Each row is a point on a tangle of strands that fork, close into loops and nearly touch. The rows are in no order.
In the rows, zero is written as 128.
Two points are linked if the straight distance between their rows is under 106. Some points are linked to none.
silev: [ 97 118 126 129 110  94 131  94 158  95 134  56  78  93 124  99 121  57
 131 121 151 103 129 164 128 155]
zir: [106 108  99 109  91 116  62 156 131 149 133 167 168 157 135 141 161 143
 144 121 107 147 129 130 160 111]
Nuda: [116  99  95 132  80 106  99 127 140 140 148 117 143 151 121  99 135  76
 105 116 111 100 106  88 123 176]
Vap: [142 114 122 104 172 173 182 131 120 110 137 124 119 178 109 143  81 143
  71 120 130 111  58  40  77 151]
kuz: [131 133 113 131 137 104 118 164 118 147 121 136  89 116 148 156 166 163
 190 135 140 169 192 208 151  68]
safo: [106 128 144 108 153  61  97 144 138 132 114 135 103  93 154 157 152 108
 214 138 133 106  94 188 170  79]
Nege: [132 140 158 151 198 160 209 125 116 117 153 113  74 101 134 151 100 175
  93 132 128 148 130 150 106  96]
takeg: [148 157 123 170 117 146 179 115 130 120 114  81 105 102 124 118 125 106
 107 115 141 126 126 150 101 146]
nime: [184 141 127 168 110  86 101 119 125 166  91 106 136  74  92 123 117  63
 174 127 134 125 167 153 128 156]
kir: [174 136  70 152  76 103 118 155  80 127  74 187 138 117 105  97 102 100
 130 116 139 156 118 110  92 161]
sibug: [104 136 171 149 145 129 157  86 157 124 156  59 105  84 126 113 111  63
 109 130 136  96 123 151 132 141]
dez: [129 146  99 143 127  83 118 146  92 113 118 150  57 112 145 129 144 181
 185 143 139 163 190 196 140 106]
der: [112 105 106  86 123 148  78 146 113 128 120 178 182 182 145 161 154 152
 128 126 114 116  56 106 123  83]
Zubin: [113 108 130 134 109 140 122 113 136 164 146  93 177 148 114 105 130  79
 102 118 102  97  93  67 162 169]
gere: [129 113 166 104 184 172 155 168 108 101 145 144  98 137 144 181 113 189
 129 135 128 151 110 152  79  72]
faza: [141 140 131 123 169 187 165 164 112 115 123 168 122 150 117 186 140 200
 129 115 112 173  85 143 113  66]
vili: [112 107 104  43 139 136 110 132 112  56  94 144 115 176 177 152 123 165
 135 165 174 131 128 130  87  88]
nupo: [127 139 137 130 124  72 133 111 136 101 123  92  83  82 139 120 127  71
 169 118 138 109 125 180 140 143]
kom: [114 148 129 128  92  79 114 106 149 131  89 102 159  96 107 104 136  51
 167 133 119 100  99 139 161 152]
vuro: [140 142  72 140 103  87 129 132  92  54 116 159  79 126 130  99 133 150
 152 142 146 142 144 140 115 145]
digen: [137 114 158 184 159 116 144 111 160 203 180 103 121 127 139 115 114 159
 104 108 123 138 155  71 137 163]
rega: [148  88 209 141 212  92 152 144 115 168 186 134 126 144 158 128  94 142
 102  86 102 126  58  62 125 140]
feb: [168 112 101 201  94  95  94 148 124 177 142 159 108 127 121 114 105 141
 146 113 121 140 201 114  75 167]
zud: [113 115 112  72 120 157 128 112 115  96  86 120 161 167 116 147 120 111
 114 144 123  99  50  91 101 117]
Sev: [ 82  90 130  76  81 179  80 145 144 135 169 162 180 166 146 110 163 164
 100 119 112 140 171  93 169 117]
retiz: [152 103 184 191 180  94 148 122 132 198 187 112 127 149 156 119 109 135
  98  87 113 129  99  47 144 150]
Libaf: [ 99 157 141 112 123 168 164  86 169 122 127  87 163  96  93 104 132 100
 101 134 126 115 149 133 182 140]
pitef: [161 117 160 192 116 123 114 106 164 183 152  98 116  78  88 109 114  88
 136 125 126 119 205 142 130 170]
gido: [159 117 160 161 126  78  72 128 134 181 140 127  96  85 127 140 120 106
 186 140  99 139 181 175 150 137]
riled: [143 110 169 174 162 127 155 120 130 132 160 100  94 125 140 125 102 108
 100 101 122 109  96 123  96 147]
duz: [169 151 126 169 119 108 115 120 114 168  86 126 162 108 107 123 124  77
 147 113 114 124 105 139 129 143]
zipu: [114 100 142  85 172 166 108 141 114 121 126 172 168 189 154 158 135 177
 110 127 133 115  70  92 119  65]
nimit: [119 137 203 147 177 123 152  94 137 152 159  79 119  79 141 135 116  79
 123 137 121 122 118 174 151 117]
Firus: [145 166 136 154 149 163 221 123 122 105 115  95  74 100 121 141 118 152
 109 125 135 147 131 164 101 119]
das: [114 157 117 115  78 182 160 108 162 106 120 111 148 102 124 102 161 141
 112 137 153 148 213 151 157 137]
firo: [ 85 132 120  82 118 147 102 110 127 127  93 123 192 154 120 140 144 103
 130 141 118  82  61  88 151 104]
Vilo: [112 103 132  73 142 159 106 139 120  90 131 142 148 170 158 154 146 165
 117 141 156 130 119 125 105  62]
Fato: [107 112  95  70 126 103  97 129 110  66 125 145 108 161 159 134 120 163
 137 157 142 117 102 123 122 116]
Tolud: [167 158 115 129 122 113 131 149 106 143  79 141 122 104 129 144 160 142
 188 124 149 164 181 198 128  89]
rosel: [100  96 139 108 123  82  72 133 153 143 133 144 143 115 136 124 128  95
 155 149  99 121 121 150 174 113]
ridim: [122 119  78 101 103  97  84 147 102 114 107 184 151 153 131 147 141 147
 143 126 103 130  77 126 136  98]
modaf: [112 150 124 152 106 167 160  96 167 135 142 100 147 110 113  90 132 115
  93 143 135 128 191 120 158 164]
zuzo: [134 146 119  89 172 176 187 117 121  94 112 127 138 151  86 161  95 142
  88 134 122 119  48  76 104 127]
Naf: [168 129  71 177  79  96 109 158 105 150 113 174 109 130 119  94 104 120
 115 120 147 146 158 109  71 168]
vamub: [175 155 129 192 131 136 176 136 107 132 108 135  81 115 111 136 114 109
 110 106 139 149 125 139  73 147]
sapu: [140 129  90 108 101 121 153 148  95  54  97 158  75 130 122 140 119 151
 133 124 139 148 111 138  81 135]
dugu: [135 103 120  91 137 154 145 141 117  74 116 126 106 188 114 154  84 111
 101 123 128 105  57  74  58 158]
vinan: [125 120  96 124  92 117 141 108 127  72 106  92 110 134 118 113 118  84
 111 121 140 100  97 117  92 150]
pak: [165 135 166 224 132 114 126  95 156 196 146  86  71  81 104 113 117  74
 131  98 155 109 181 145  94 174]
fifif: [119 117 160  60 166 148 141 120 125  95  72 125 138 165 126 162  95 104
 123 151 132  96  37 112  92  99]
Vadub: [111 129 126 109 111 124 135 131 122 107 113 112 137 120 147 138 152 131
 133 136 134 130 128 166 121 107]
nogi: [122 129 134 131 139 170 138 150 118 132 154 142 136 150 161 150 144 201
  92 123 119 157 145 123 102  93]
kip: [106 127 139 123 160 121 144 104 128 166 149 108 174 144 119 118 106 100
  92 133  95  94  56  73 157 138]
Zun: [ 79 138 143  58 144 151 124 120 162  87  95 119 161 131 162 148 163 122
 168 155 176  92 134 149 140  58]
rogem: [141 134 142 133 156 163 154 170 106 123 145 183 135 169 123 173 125 195
 106 109 110 161  72  96 103 112]
zuge: [140 130 109 173 123  79 118 131  79  73 141 146  33 122 140 109 121 157
 172 155 133 143 143 150 120 156]
mor: [144 131 120 154 150  76 107 110  94  55 121 149  37 124 114 107 110 102
 172 128 139 100  63 135 123 168]
feka: [123 122 157 136 152 154 159 147 108 122 155 111  96 122 162 151 125 175
 119 128 129 155 142 159  87  97]
Tudo: [127  98 169 122 196 108 154 113 117 167 176 111 157 149 130 126 100 127
  92 105 111 101  57  60 139 118]
luvik: [143  96 158 172 119  75  71 132 160 165 180 125  79 103 145 117 110  93
 150 129 110 126 201 157 149 169]
sasim: [148 171 114 152 165 136 164 111 116 165 108 134 148 114 106 148 116 150
  99 119 109 152 103 138 147 113]
Sisum: [ 89 127 112  73  83 157 123 103 144 110 112  97 187 133 105 114 149  72
 118 154 118  93 102  88 158 141]
Gafam: [123 115 167  98 189 158 162 117 113 109 123 110 137 141 125 150  85 117
  93 141 123 104  44  95 101 112]
vagel: [162 137 140 151 118 100 100 127 144 168  99 104 137  67 104 135 130 102
 189 138 121 133 199 192 145 132]
lov: [102 168  90 110 122 198 151 114 127 120 131 129 157 129 135 137 168 195
  83 128 146 167 176 124 145  82]
tek: [139 123 106  93 115 129 144 157 107  69 100 161 110 154 110 164 106 136
 123 121 119 138  59 109  79 140]
zoz: [ 88 117 124  55  99 142 118 123 157  83 104 110 155 116 143 118 150 124
 151 149 146 113 148 155 152 107]
numu: [ 78  97 163  79 139 180  94 145 143 121 176 161 197 166 141 117 169 164
 101 134 137 124 168 100 162  84]
Dol: [130 124  76 134  70  99  98 124 119 126 114 140 148 131 113 104 143  99
 118 125 117 128 141 120 126 172]
tas: [118 136  97 101  76 109  89 130 149 124 105 144 151 110 118 102 147  93
 153 137 123 133 175 150 169 156]
Tofal: [146 154  78 138  95 154 143 140  90 137 109 161 177 170 106 123 131 134
  84 108 106 141  74  68 107 161]
pep: [170 152  83 142  94 125 112 151  85 144  80 174 177 139 104 127 130 118
 123 117 105 140  85 111 107 146]
buzen: [145 116 158 149  96 112 101 123 171 156 140 118 104  98 112 106 118 103
 143 134 110 120 233 160 158 164]
Vog: [ 84 141 126  92 114 192 156 111 154 104 140 109 153 117 125 109 157 163
  90 140 155 143 180 135 166 103]
Melub: [ 99 110 138 105 124 186 118 148 134 133 187 152 174 165 176 133 165 211
  92 120 140 145 167 113 126  83]
vasip: [137 136  93 130 105  66  99 115 113 110 105 126 121 124 115 108 118  64
 155 122 124 108  78 148 137 153]
nog: [104 142 138  81 162 182 147 126 130  86 103 112 154 136 151 150 157 167
 135 133 169 120 118 150 123  53]
Regep: [123  84 187  75 181 138 124 135  98 125 131 134 161 224 151 136  95 115
 101 150 131  91  63  60  80 128]
kar: [121 122  96 157 116  71  96 105 109  82 138 124  72 123 124  92 121  90
 142 139 140 105 105 129 141 167]
nuse: [150 156 120 154 121 127 138 132 114 148  96 126 146 117 123 141 138 129
 138 119 115 155 127 148 129 116]
bes: [158 153 103 146  75 152 112 135 131 159  91 148 185  99 103 122 150 133
 142 137 152 152 201 133 127 133]
lal: [154 158 120 125 184 138 194 133 126 151 138 154 115 126  96 171  93 160
  84 100 107 151  79 106 127 132]
tudi: [121 125 134 158 136 148 156 111 157 172 171 109 147 122 131 104 116 147
  84 131 121 137 185 100 164 152]
sizi: [103 148 139 104  90 139 143  94 169 120  96  91 179 106  99 101 146  60
 130 133 120  91 112 128 173 152]
Teg: [141 167  92 125  81 152 139 130 141 119  96 115 156  99 117 121 157 141
 152 134 156 158 212 172 136 126]
bovav: [112 138 143 118 156  46 110 108 120  99 115 118  79  88 157 134 124 102
 198 142 130 101  81 175 161 125]
sovit: [137 147  87 107  69 145  83 138 135 146  87 161 192 123  99 118 166 125
 151 134 124 144 180 141 167 122]
ruto: [160  97 133 181 108  77  77 150 143 197 164 144 101 107 140 122 114 135
 157 129 112 134 221 123 115 169]
rulum: [ 95  68  90 125 109 130 115 139 157 102 163 102  70 194 124  73 113 126
  83 118 173  74 117  55  38 177]
pive: [113 119 131 136  86 178 110 149 163 165 176 151 158 146 143 111 153 198
 108 127 112 172 224 112 148 139]
vite: [104 126 148 111 185 145 170 122 132 175 204 131 146 133 149 122 124 189
  68 129 143 138 168  98 143  98]
gebig: [111 112 151 115 101  92  91 129 167 124 142 130  82  91 132  83 123 121
 155 145 113 131 209 179 200 153]
Mag: [137 143 144 139 150  82 103 165 123 145 105 159 100 125 134 174 148 131
 197 121 104 137  98 198 148  76]
rubeg: [131 157 115 162 143  74 103 126  80  97 124 131  60 103 143 107 124 152
 217 152 130 143 154 174 169 139]
Paget: [145 143 134 205 132 136 151  96 150 152 134  87  94 110 106 103 117  88
  99 112 153 115 154 140  88 165]
Pevun: [113 114 128 117  98 164  94 155 142 179 169 162 187 169 152 124 165 190
 108 109 117 160 180  71 154 136]
Lakef: [140 120 153 142 183 147 162 144 111 143 155 143 126 140 133 157 109 164
  97 115 103 142  67 103 118 111]
binif: [128 157 171 155 147 131 137 107 150 162 117  78 126  78 131 136 137  91
 158 130 119 130 147 181 178 109]

A fork is a point with three links, a tip a point with one. Leave the first point through the second and follow the links. Name the first fork or tip that comes.
sovit, tas: modaf
Tolud, kuz: sizi
modaf, tudi: das
Gafam, zuzo: Tolud

A piece is all that can be reached along the links. How many separate loops has the piece of each point below (a circle has one, a figure eight two, a Y none), and how many tips (points with one link)?
sibug: loops 0, tips 2
das: loops 1, tips 3
Pevun: loops 1, tips 6
